Each row is a point on a landscape with many valleys, with its height.
From any point a ball rolls to the lowest of the 2 points nearest to it. It stops when none of these is lower. Distance is the straight distance between rows; heights are no part of it.
rade h=5.26: [ 90 125  98 160 104 122 103 128  72 135  94 117 127 160 102  77  92 153
 126 155 118 152 137 190 177]
Mabo h=1.45: [212 119 146 127 117  95  87 152  98  98 130  83 113 109 115 140 150 134
  89 108 133 123 110  71 164]
Peg h=4.18: [174 125 198 137 132 117 156 103 124 154 162 158 141 144 134 162 142 192
 109 129 123 137 125  86 151]
Sibok h=5.40: [101 134 169  96 116 107 145 172 118 149 120 175 102 117 108 172 188 157
 100 164 157 135  84 134 145]
pib h=1.86: [136 142 116  75 170 115  92 147 153  85 172  83 152 100 128  83  78 150
  95 111  93 130 125 172 117]
piru h=1.98: [ 33 130 151 125  98 152 129  56 109 106 139  81 155 119 119 123 153 136
 137 152 107 186 124 150  97]
losi h=2.26: [118 115 145 131  62 144 125  94 132 168 100 124 100 107 110  92  76 159
 121 182 154 142 125 102 213]
kif h=7.41: [155 148  67 154 157 128 163 141 146  97 159 171 111  72 204 144  98  67
 149 112 142  80 127  78  99]
kopo h=7.54: [119 139  87  89 205  94 143 169 118 145 122 155 115 104 169 112 105 101
 121 109 154  59 163 166  97]
Mita h=8.02: [170  94 120 126 176 100 131 142 124  93 167 109 121 151 139 118 135 126
 103  96 172  61 182 105  94]
sul h=3.81: [127 120 198 145 118 135 136 101 127 168  95 179 117 155 133 140 149 195
 139 135 149 126 170  61 186]
zus h=3.16: [144 165 123 108 183 127 111 133 110 135 127 192 135 149  95 120 143 106
 142  97 151 171 107 165 108]
naf h=3.02: [104 131  98 146 108 143 150 129 126 191  98 122 136 133 164 136  74 108
 150 140  96 118 118 145 156]
Rulov h=1.93: [115 160  82 174  84 127 103 137 112 144 148 133  86 110 121 193  90 141
 120  99 141 123  83 155 119]
losor h=2.09: [167 152 109  87 172 103  90 176 173  77 182  86 133 104 130  88  92 129
 110 141 118  66 136 131  86]
bapu h=1.34: [123 186 141 155 161 101 155 120 139 118 149 113 155 119 188 105 130 101
 132 102  42 141 177 172  75]
sep h=7.11: [ 70 112 106  93 156 139  97 127 129 126  64 117  71 159 128 172 183 115
 190 138 109  93 162 143  60]
seme h=2.88: [ 96 139 109 111  85 131 141  92 132 169  87 139 142  78 112  53  98 126
 134 175 153 206 126 123 186]
Vug h=7.18: [ 99 144 119  93 139 139 144 124 163 140  97 106 104 151 146 172 176  78
 204 149  95 123 159 155  66]
Lazeg h=7.95: [131 129 123 160 158  83 118 153  79 120 150 101 135 153 149 134 145 120
  86  57 151  90 159  95 104]
timu h=6.84: [ 85 140 159 189 134 134  77 135 134  95  85 137 153 121 149 164 171 130
 135 122 104 143 144  94 152]
bov h=5.91: [155 124 125  65 134 133 174 138 139 152 164 147 121  52 164 142 114 180
  95 138 113 154  94 141 164]
Sikav h=6.29: [139  96 131 109  95 123 156  74 135 173 144 134 131  87  92 114  87 189
 102 113 171 176 125 135 131]
Felud h=2.87: [168 156 140 148 131 122 131 113 173 106 146 103 121 141 116 154 152  79
 157  89 122  99 152 101  76]
mavom h=4.79: [155  66 133 155 121 150 140 131 100 137 133 153 151 163 116  82 103 154
  87 111 164  93 114  94 152]
Geba h=6.76: [ 75 110 145 175 137 132  81  88 121 111  78 132 166 107 122 134 137 149
 127  91 129 154 161 115 115]
der h=0.99: [139 125 133 160 158 104 105 193 138  62 114 119 158 185 148 116 156 114
 130 137 111  74 139  93 151]
bab h=1.41: [138 123 170 118 155 120  76 164 130  70 134  86 147 123 134 128 163 131
  83 122 117 110 134  87 148]
dotel h=3.93: [152 126  99  88  99 183 121 128 124 147 139 114  82 147  95 120 118  72
 152 163 139 136  97 153 149]
moli h=2.40: [ 81 159 177 143  93 135 118 107 125  76 160  87 161 145 106 122 177 124
 130 146  80 195  92 127  97]
Mufum h=6.50: [158  99  98 159 125 144 130  88 119 163 123 179 108 113 108 141  72 183
 126  96 171 125 135 154 141]
zod h=2.39: [181 101 116 140 127  83 201 153 160 117 160 109 132 156 132 162 120 122
 132 125 132  69 104 101  99]
Gulep h=5.44: [105 134 128 126 107 132 101 154  86 123  84 166  98 162  86  80 139 131
 137 181 131 135 121 183 191]
Zav h=4.29: [188 123 123  77 151 138 160 135 176 156 112 140 165 109 109  92  84 116
 120 117 142 118 100 133 159]
sado h=2.84: [127 138  89 112  89 112 119 178  85 134 185  87 106  80 174 135 101 121
  67 107 102 124  58 122 130]
vor h=5.76: [116 130 155  77 124 143 141 122 118 123 181 155 117  89 137 125 118 183
 101 181 113 179  76 154 152]
Nosas h=3.47: [159 148  96 148 109 167 135 123 109 148 150 138 105 132 159 131 105  74
 143 128 114 145 115 121 144]
Ner h=3.41: [115 136 126 137  92 134 122 130 123 152 138  88 145 109 148 120  64 155
  92 131  88 125 105 131 176]
musiz h=5.18: [153 100 154 131  96 159 128  87 103 134 173 110 146 161 106  82 120 132
 112 124 143 149 106  80 117]
zufan h=2.30: [155 124 112  95 161 115 106 143 202  87 145  82 152 115 101  84 117  97
 139 137 136  92 179 133  73]
Kodo h=7.02: [ 86 107  93 129 191 134  97 141 106  97  61 177  86 136 173 162 197  94
 182 144 107  98 149  99  73]
bomi h=7.33: [111 160  80 144 139  97 160 165 146 103 148 112  99  79 185 148 140  51
 158 150 145  65 160  77  59]
fute h=5.60: [104 112 163  89 131 135 111 158  91 118 118 168  99 118  89 106 161 154
  79 157 162 124 113 160 164]
tudes h=1.89: [133  93 126 175 128 105 171 125 162 126 128 153 138 165 130 200 126 141
 159 121 138  75 109 113  79]
maguz h=5.00: [162 157 110 166 101 113 108 132  68 149 145 132 125 184 100  71 104 139
 116 126 125 174 125 133 173]
Fika h=6.08: [148 117 139  68 120 152 173  77 162 175 155 107 136  57 139 144  85 145
 106 104 122 147 115 134 124]
sofem h=7.26: [107 136  80 128 128 123 147 145 161 117 141 130 119 117 165 166 130  71
 179 162 115 106 118 146  60]
Vofa h=7.74: [ 94 159 127  81 156 131 141 152  84 181 105 142  90 123 153 167 161  66
 120  80 165  87 124 118 115]
ruzor h=2.45: [105  83 119 153 140 137 124 114 156  69 110 108 171 145 139 113 136 142
 163 184  83 156 175 168 126]
duko h=3.72: [132 119 117 135 142  96 163 158 112 167  73 188 165 131 125 109 142 129
 122 117 150 131 118 119 153]
tiva h=3.45: [137 125 178 158 134 135 163 107 153 175  68 163 163 144 159 168 150 148
 162 106 107 105 163  70 166]
tave h=8.11: [145  61 132 123 166 134 151 111 103 110 138 120 124 170 151 123 156 150
 125 132 139 102 202 140 122]
zeva h=5.53: [124 141 159  90 118 148  95 118  57 145 176  91  99 188  91  93 126 131
  97 107 154 133 114 121 126]
bamov h=4.81: [ 90 131 144  97  43 119 147 128 124 191 121 110  77 131  83 135 145 145
 126 173 158 173 111 134 140]
Zaril h=6.65: [ 97  98 120 184 118 131  78 103 110 122 106 134 134 114  96 140  89 184
 111  94 159 121 133 141 129]
Dimi h=1.62: [124 150 175 156  58 122 127  77 174 146 110 106 144  96 113 103  98 162
 140 181  99 186 124  88 192]
toboz h=4.35: [134 116 124  80  78 143 140 152 135 177 121 110 100 123  81 116 109 112
 111 151 156 110  75 145 148]
besis h=6.93: [ 90 107 120 149 138 143 120 143 134  95  79 138 133 118 180 161 194  86
 161 150 104 131 153 101 113]
romar h=1.97: [104 106 141 128  67 139 163 123 151 146  93  69 167 153 114 118 172 107
 144 119 110 149 137  93 115]
Lag h=5.61: [ 83 152 187  99 136 119 138 124 151 151 127 195 132 115 108 123 109 206
 116 194 132 152  90 155 170]
fugab h=1.43: [ 53 181 170 135  89 159  94  43 104 131 107  80 129  99 111 109 133 130
 137 133 128 179 148 106 155]
gez h=1.88: [135  96  96 137 157 144 109 168 118  61 150 158 107 147 146 113 123 131
 127 182 115  90 129 183 139]
Sivaf h=2.18: [116  86  87 156 134 161 110 138 141  47 149 142 151 124 156 102 111 145
 137 176  92 154 118 166 138]
Pegot h=2.51: [ 94  96 133 133 116 113 157 124 131 145  82  88 162 169 134 128 150 147
 148 159  89 148 159 150 147]
bonup h=2.38: [121 146  71 150 103 105 100 158 118 112 165  87  75  70 149 178 101 136
  88  85 130 100 110 142 113]
Pivu h=0.82: [198 111 119 122 130 133  83 120 102 115 149 102  87  94 115 139 111 149
  89 113 141 120 138 127 168]
Noder h=1.46: [161  78 115 168 146 118 123 175 117  61  99 156 138 142 136 109 158 149
 103 161 130 102 145 138 185]
gapet h=2.57: [159 137 127  84 144 151  95 111 192  95 149  92 124 102  87 117 143  66
 145 100 145 128 131 125  66]
Pob h=3.43: [124 166 139 140 149 104 118 142 105 165 107 224 143 119 106 117 124 150
 115 110 167 164  98 117 145]
bufi h=3.13: [106 137 115 126 110 154 107  95 130 120 137  87 110 192  74 147 144 109
 178 121 131 150 127 171  65]
mab h=3.15: [136 152 154 164 130 131 154  94 170 146  84 146 132 128 142 187 163 104
 188  96 105 114 156 102 107]
futo h=7.85: [105 131 144 123 150 114 141 141  75 164 159 156 125 140 144 157 142 131
  89  85 154 116 109 125 103]
gek h=7.48: [133 128  83 127 186 134 128 138 143 121 114 169 101  81 186 146 100 105
 146 129 148  64 167 132 125]
gari h=2.16: [135 131 191 158  77 147 144  77 155 131 109  84 163 117 119 117 147 128
 139 115  87 168 151  85 143]
veduv h=2.86: [159 129 104  97 162 136 110 134 177  90 109 155 138 107  82 141 161  85
 152 110 172 156 124 144  93]
dinu h=5.16: [102 151 185  79  88 129 125 132 120 150 124 113  83 151 103 175 207 158
 127 159 141 164 128 116 139]
Kat h=4.54: [183 126 100 128 175 153 151 122 138 127 156 183 172 154 140  71  82 113
 141 106 125 133 114 145 129]
Zotim h=1.36: [127 139  89 190 112 108 132 150 141 120 137 148 116 156 112 191  94 118
 155 115 137  86  75 137  94]
Kifo h=4.00: [153  97 128 131 137 125 168 127 175 154  62 179 185 132 100  97 107 145
 148 137 142 139 130 127 170]
Deru h=3.19: [154 138 126 147 130 135 114 129 110 111 141 118  99 194 110 159 160 110
 156 110 145 110 142 122 116]
fipuv h=2.78: [ 98 150 116 163  87 134 105 115 131 101 155  65 133 155 113 137 148  80
 148 115  89 171 126 148  61]
Kaz h=4.75: [169 158 128 132 142 132 144 109  97 169 145 170 159 165 123  58  84 126
 138 113 125 175 118 131 158]
led h=3.22: [ 91 127 133  94 104 120 124 154 123 130 161  46 141  87 157 130 111 122
  69 121  91 128  98 132 121]
Gib h=4.47: [188 102 164 163 164 137 142 101 125 128 151 168 160 159 126 123 113 165
 113  90 152 104 137  85 148]
Giru h=7.62: [121 149  86  93 151 114 129 159  79 173  95 133  94 120 125 117 120  86
 114  97 161 109 141 181 135]
mesi h=1.59: [145 168 159  91 166 102 142 120 170  96 184  97 163 106 143 111 126 127
 116 109  55 154 130 168  80]

Where does a ball stop that starts at each point below?
Giru: naf
duko: bapu
Mufum: naf
Gulep: bapu
Vug: naf
fute: naf

Call two points neighbours if one is among the 2 nearest of the other. Go from one point of each pair to the other, from neighbour to neighbour, staying as low as possible. Name the highest point that can't be avoided.
romar, Pivu: Pegot
fugab, romar: gari
naf, Zotim: Ner
